Each row is a point on a landscape with many valleys, with its height.
A ball rolls from a point to the lowest of its 2 nearest points, and stops where none of them is lower. Distance is the straight distance between rows; heights are no part of it.
K_461 height 548: [  0 -55  23 -12 -36  31   2 -35 -22  12 -26 -49 -26  -8 -12  -5 -21  17
  34 -10 -27  32  11]
K_260 height 339: [ -2  -8  16 -28 -61  11  -4 -47  -6 -14   5 -40 -22  -3 -34  26  17  13
  -7 -62   6 -11 -17]
K_328 height 660: [  6  12 -14 -44 -16 -16 -19 -37  -1  35  37  -7  -5   7 -41  14   7  26
 -22 -10  -6 -49 -10]
K_727 height 116: [ -4  -5 -10 -30 -52  25 -18 -54 -13  -5  31 -24  -5 -18 -35   3 -10  11
  20 -23 -10 -27 -39]
K_111 height 608: [ 15   1   9  -1   1  50  38 -19   5  36 -24 -10   2 -15 -26 -10  -5  -7
 -33  -6 -13   3  10]
K_236 height 316: [-11  -9  45  50  -4 -14   0  26  22 -45 -19  20   5 -15  36   3   1  -8
  11 -18  27  14 -17]
K_568 height 246: [ 29  30 -32 -19 -14  56   8 -23  26  26  23  -2  10 -14 -34  26 -15   2
 -33 -23   4 -25 -16]
K_394 height 378: [ -1  -2 -27 -33  18 -60 -19   2 -17  43  35   2   9  24  -4  -4   9  14
 -20  20 -13 -46  20]
K_954 height 589: [-20 -27  27 -14 -38  -2  25 -27 -19  16 -37 -41 -19   6 -14  -1   8 -13
 -29 -19 -22  -4   5]
K_298 height 477: [ 13 -27  12   8  -3  72   7 -23   1 -12 -20 -19 -14 -12  -1 -29 -31  11
  55 -12 -19  37 -23]
K_941 height 516: [ 20 -41  17  -7 -15  48 -14 -30 -15   1 -10 -39 -18 -13  -6 -10 -26  32
  59 -17 -12  39  -1]
K_504 height 452: [ 12  25  12  21   3  12  10  22  48 -33   4  13  31  -8  -5  32  26 -12
 -42 -27  44  -2   8]
K_640 height 598: [-17  17  10  -1   7 -10  40   9   9  -7 -21 -11   0  24  -4  31  30 -21
 -55 -12   7 -13  26]
K_645 height 442: [ -8   2  -2  -5   8 -67   8  51 -12 -50   7  25 -17  27  28  25  28  14
  -1   6  51  12  22]
K_190 height 613: [ 12  -3 -45 -43  25 -26 -44 -18 -30  35  27 -10 -23  22 -18 -19 -15  36
  39  29 -23   9   5]
K_368 height 531: [ 11 -12  -5  -8  16  24  21 -10 -30  42 -32 -30 -15   2 -10 -15 -11   3
  -8  20 -30  30  31]
K_304 height 439: [ 14 -14   1  21  11  79  23   1  11 -13 -31  -6 -24 -24   5 -28 -25  -2
  38 -14  -4  61 -17]
K_731 height 370: [ 15  16   5  14 -18  54   1 -16  31  -5  13   8  23 -30 -14  13  -6  -3
  -6 -36  14 -21 -24]
K_61 height 558: [-13   7  15   3  -6 -21  21  11  -7 -13 -17 -17 -11  20   9  32  28  -6
 -25 -28  21   7  21]
K_699 height 369: [ -9   9  -1   7 -22 -45 -17  17  19 -54  32  33  16  -4  17  10  24 -21
  -3   6  23 -22 -19]
K_398 height 478: [ -7 -15  40  12 -68  -1 -20 -23  -9 -50   4 -11 -21 -22  -1  17  23   6
  24 -44  32  16 -16]
K_675 height 603: [  8  -3   5  24  50   3  18  24 -20  25 -31   0 -13   3  14 -22 -19   8
   8  41 -19  42  31]
K_84 height 359: [-12 -10  36  40  -7  20   8  12  15 -34 -33   9 -13 -17  17  -8  -8  -5
  21 -32  19  35 -24]
K_524 height 309: [ 39  16 -32  -8   3  78 -11 -19  18  30  26   0  10 -25 -26 -10 -27  17
  19 -11  -6  -9 -16]
K_45 height 575: [  5  -2  33   9 -13  28  40 -16   0  12 -36 -19  -6  -9 -14   7  17 -12
 -39 -19   0  13  23]
K_134 height 572: [-22 -52  28 -17 -38  -3  14 -30 -27   8 -35 -54 -28   5  -7  -6  -1   1
  -2 -14 -31  19   9]
K_550 height 368: [  6  17   0   5 -38  21   8 -24  25  -7  10  -6  12 -11 -20  30   4 -10
 -33 -43  12 -29 -18]
K_15 height 419: [ -9 -11  31   5 -70  17  -5 -32   1 -29  -1 -27  -6 -15 -15  25  16  -5
  -5 -59  20  -6 -17]
K_527 height 722: [  2  16   6 -36 -24 -31  -6 -25   6  22  34  -8   0  22 -31  28  27  18
 -42 -22  10 -54   8]
K_514 height 571: [ -1  -8 -20 -49  -3 -20 -51 -28 -22  13  31  -9 -36  15 -27 -12   1  39
  44  11  -9   1  -2]
K_720 height 485: [-20 -25  36  13 -43 -41   2   5 -23 -34 -14 -26 -36  11  19  16  20   7
  10 -38  24  21   7]
K_958 height 504: [ -6  -4  15  43   6  10 -17   7  -3 -24  -1  18  20 -14  30 -25 -34   0
  51  14   2  12 -37]
K_563 height 476: [ -6   3 -13  10  31 -57  16  59 -25 -30  -2  17 -14  23  31  22  13  16
   1  12  38  23  39]
K_851 height 318: [  4   9  10  24  -4 -39 -12  45  31 -59  22  34  20  -5  28  17  29 -18
 -21   5  49  -3  -3]
K_100 height 591: [-15   4  -4 -19  25 -28  17  13 -17  25 -16 -13  -6  31   0  12  13  -3
 -29   2 -19 -20  21]
K_79 height 655: [ -1 -17 -31 -29  26 -34 -31 -13 -36  44  12 -27  -9  31  -4 -23 -21  26
  20  23 -31  -7  -2]
K_573 height 573: [ 25  34 -20  -4  33  14   9  15   0   1  -4  -4  -6   3  -6  39  15   5
 -16  -9  15  21  40]
K_10 height 117: [ 34  28 -50 -34  -9  45  -9 -23   7  32  28  -6  -3 -14 -39  13 -14  20
  -4 -13  -6  -7  -9]
K_491 height 263: [  2   5  28  45   2 -23 -16  35  33 -63  11  38  26 -25  34   8  11 -12
   6  -3  41   1 -24]
K_572 height 520: [-18 -17  41  26 -24 -20  18  19  -9 -18 -25 -17 -22   8  21  16  19  -9
 -10 -24  16  25  14]
K_450 height 703: [-15 -38  33  45  -4   2  10 -11 -13  -1 -32   0  13  -2  25 -52 -32 -15
  19  37 -30   6 -22]
K_463 height 547: [ -5 -10  55  29  -2   7  38   5   0 -10 -45  -7 -14  -5   9   8  23 -12
 -27 -17  17  28  21]
K_415 height 664: [ -8  -8   5  23 -13  18  20 -16  18  26 -11   7  33 -18   2 -27 -15 -34
 -32  18 -27 -36 -16]
K_811 height 385: [ 11  29  -5  10  -5 -17   2  34  45 -50  21  17  30   1   4  27  33 -17
 -45 -10  49 -10   1]
K_477 height 282: [  3  -2  17  20 -19  63  -1 -18  12  -8   4  -3  17 -29  -7 -11 -14  -3
  28 -25   1 -15 -37]
K_445 height 540: [-11  -2  -8  12  39 -35  40  38 -31   8 -29   1 -16  20  28   1  13 -11
 -26  32 -10  10  49]
K_131 height 627: [-10  16  -7 -17  42 -22  43  14  -8   5 -21  -6  -3  39  -1  22  27 -13
 -58   6  -4 -32  43]
K_700 height 420: [-24   1  14  19 -39 -32 -35   2  -5 -44  34  24   8 -20  22   1   3  -9
  40  20  13  -2 -27]
K_43 height 521: [ 18  21   3   8  11  20  10  13  20  -6  -3   5  13  -6  -8  30  18  -3
 -20 -23  25  12  20]
K_397 height 529: [ -2   9 -22 -52   7 -27 -48  -8  -5  20  42  16 -24  19 -27   7  16  29
  22   8   0 -15  10]
K_5 height 234: [  5   7  -2 -42 -46  20 -14 -53  -4   3  22 -21 -24  -7 -48  19   6  24
  -2 -46  -3 -24 -24]
K_547 height 205: [ -2 -15  10  17 -26  45 -18 -25  -5   2   8 -18  23 -20   1 -20 -24  -3
  30   0 -14 -15 -27]
K_503 height 366: [-12  -8   2 -29  16 -82  -3  30 -16  -7  15  19   4  33  19  12  29  17
 -12  17  33 -30  23]
K_911 height 499: [ 16  29 -50 -35  68 -30   1  23 -22  31  12   2   1  27   2  10   2  23
  -5  25 -15  -7  33]
K_763 height 691: [ -3 -23 -27 -27   7  -3 -15 -24 -27  41  -7 -38  -4  24 -11 -18 -28   5
  11  13 -43  -1  -2]
K_348 height 719: [  4  15  -2  26  33  33  20  15  41  -4 -14  33  36 -22  10 -24 -18 -30
 -15   5  -4  -5 -22]
K_20 height 725: [  2  -8 -39 -14   4  25  -3 -21  -7  55  -3 -17  16  11 -15 -26 -36 -10
  -6  23 -49 -16  -5]
K_146 height 479: [ -5  15 -15 -43  -2 -40 -39  -1   9   8  44  29  -5  17 -20  15  24  15
   0  11   7 -39   5]
K_710 height 565: [  3   4 -19  11  54 -21  27  29 -31  35 -28  -4 -10  15  25 -17  -6  -7
 -19  53 -25  15  49]
K_480 height 658: [ 16  23 -14  21  66   2   8  50  19  12 -10  24  25  -5  17  -1  -5 -11
 -22  39  -2  12  27]
K_215 height 307: [ -8  -7 -10 -23  21 -69  -3  21 -16  25  18   3  19  34  13   5  19  10
 -27  13   3 -48  24]
K_13 height 685: [-17 -23  26  37 -16  20  14 -23  -2   9 -19   0  33 -15  15 -49 -24 -28
  -1  19 -30 -23 -32]
K_654 height 418: [ 29   2  -5  -8   7  84   5 -18  15  22  -7 -12  -6 -21 -23 -12 -22  16
  28 -24  -9  15 -11]
K_778 height 459: [-19  -6  33  21 -57 -19 -30  -8  -7 -58  18  17 -13 -26  13  14  20  -2
  38 -11  34  11 -24]
K_240 height 223: [  8  24 -14 -22 -21  -3  -4 -19  11  -4  17  -5  -5   2 -26  25  14   7
 -15 -30  10  -9  -8]
K_687 height 69: [ -5 -25 -16 -15 -34  28 -19 -41 -17  12  16 -36  13  -7 -19 -13 -28   3
  23  -7 -33 -16 -25]
K_661 height 638: [  2  -5   7  10 -18  42  19 -19  16  28 -14  -3  15 -20 -12 -14 -11 -20
 -24  -5 -16 -19  -9]
K_27 height 560: [ -8  -4  -3 -11  14  -9  28  -3 -32  35 -31 -28 -16  15  -5 -10   1  -7
 -27  18 -33  10  27]
K_972 height 408: [-16  -5  11 -19  -4 -73  -4  23 -15 -30  12  23 -27  30  18  14  32  21
  10  -1  42  -2  12]
K_736 height 273: [-14  23 -22 -23 -24  -3 -58  -5  15 -32  49  33  -7  -3 -13  27  11   2
  44  -4  11 -15 -23]
K_4 height 692: [ -6 -18 -17   3  -6  15  15 -21  -5  44 -16 -16  23   3  -4 -38 -30 -28
 -24  30 -49 -27 -13]
K_395 height 702: [  6   9  -6  22  38   6  26  22  31  21 -20  28  44 -13  16 -24 -10 -35
 -44  34 -17 -13  -1]
K_74 height 724: [-10 -37  31  34  -6 -10   6   6 -18   5 -33 -14 -11   6  20 -28 -26   0
  18  25 -19  27   6]
K_158 height 101: [  7  23  -7 -25  -9 -25 -10   5  10 -26  24  16 -15  11 -10  24  34   5
   1 -12  24   5   6]
K_574 height 574: [ -4  -3  31  40  38  -6  48  22   7  -9 -44  15   2 -15  31 -23  -4 -20
 -21  10   3  34   4]
K_873 height 445: [ 14  20 -41 -43  48 -49 -19  11 -11  44  32   7   9  27  -9  -2   5  22
  -6  31 -11 -26  19]
K_775 height 514: [-17  -6  -7  21  32 -48  17  60 -14  -6 -11   9   0  20  41   9   2 -11
 -13  27  10   6  31]
K_2 height 486: [ 23 -10  -4 -14  16  65  14 -17  -7  40 -23 -25  -9  -9 -22 -17 -20  15
  13   7 -25  31  13]
K_462 height 178: [ 11  25 -11 -19 -21   3 -32   4  25 -31  32  31 -17  -6 -14  27  23   2
  22 -11  28  14   3]
K_579 height 413: [-10  16  -9 -19  -6 -50 -23   8  17 -30  38  32  12  12   2   7  21  -6
  -4  11  10 -44 -17]
K_299 height 397: [  7   3  11  24   8  58  12   5  25 -32 -25   6 -13 -25  11  -3 -10  -4
  25 -39  20  48 -24]
K_990 height 585: [ -9   3  34  40  44  -6  35  43  17 -28 -35  23  -4  -6  26   4   7 -10
 -15   3  23  39  19]
K_519 height 559: [ -9  -3  16  45  21  18  32  15  18 -18 -37  22   6 -20  29 -36 -24 -27
   6  11  -3  34 -18]
K_779 height 441: [ -6   9 -34 -17 -15  -7 -54 -16 -13  -7  40  20  -6   0  -7 -13 -12   5
  54  27 -12   4 -22]
K_453 height 554: [ 11  20 -46 -14  37  -7 -10  16  -9  38   5  -7   8  11   0   2 -12   2
  -6  20 -24   5  16]
K_317 height 634: [  9  12  -3  24  61  12  12  35  11   8 -24  25   4  -6  19 -11 -16   1
   8  26  -2  36  16]
K_634 height 444: [-16 -12  27 -16 -22 -61  -3  -3 -21 -21   7  -9 -27  25  13  15  36  18
   6 -29  31  -5   7]
K_896 height 363: [ -4  22 -34  -4 -18  10 -53  -4  10 -17  50  37  11 -16  -3   4  -5  -8
  48  27   3  -7 -21]
K_806 height 684: [  3   6 -26  14  40 -16  12  42  20  23  -2  18  40   6  17  -5  -9 -33
 -40  41 -17 -16  12]
K_290 height 611: [  3  -2 -24 -46  -5 -12 -31 -42 -16  32  29 -20 -12   9 -39  -6  -7  31
   8  -5 -21 -23 -11]
K_467 height 538: [-14  -3  11  54  17  22   7  15  17 -29 -22  25  15 -14  33 -29 -30 -22
  33  12  -5  16 -36]
K_160 height 607: [ 12  13 -38   3  37  21   2  14   8  49  -5  10  29   5  -1 -15 -24 -13
 -10  38 -28  -3  14]
K_400 height 460: [ -7   1  16  27 -24   5 -34  -4  -7 -31  29  23  21 -27  16 -18 -13   4
  58  23  11   5 -35]

Where does a ball stop that starts at each point below?
K_317 => K_972
K_574 => K_700
K_348 => K_700
K_160 => K_215
K_131 => K_10
K_13 => K_972
K_398 => K_687
K_328 => K_491
K_134 => K_491

For each start below, name every point that the ball comes to, in order.
K_806 => K_480 K_317 K_675 K_710 K_445 K_775 K_563 K_645 K_972
K_954 => K_134 K_461 K_941 K_298 K_304 K_299 K_84 K_236 K_491
K_74 => K_675 K_710 K_445 K_775 K_563 K_645 K_972
K_20 => K_763 K_79 K_190 K_514 K_397 K_146 K_579 K_699 K_851 K_491
K_4 => K_415 K_661 K_111 K_45 K_463 K_572 K_720 K_634 K_972
K_450 => K_13 K_415 K_661 K_111 K_45 K_463 K_572 K_720 K_634 K_972
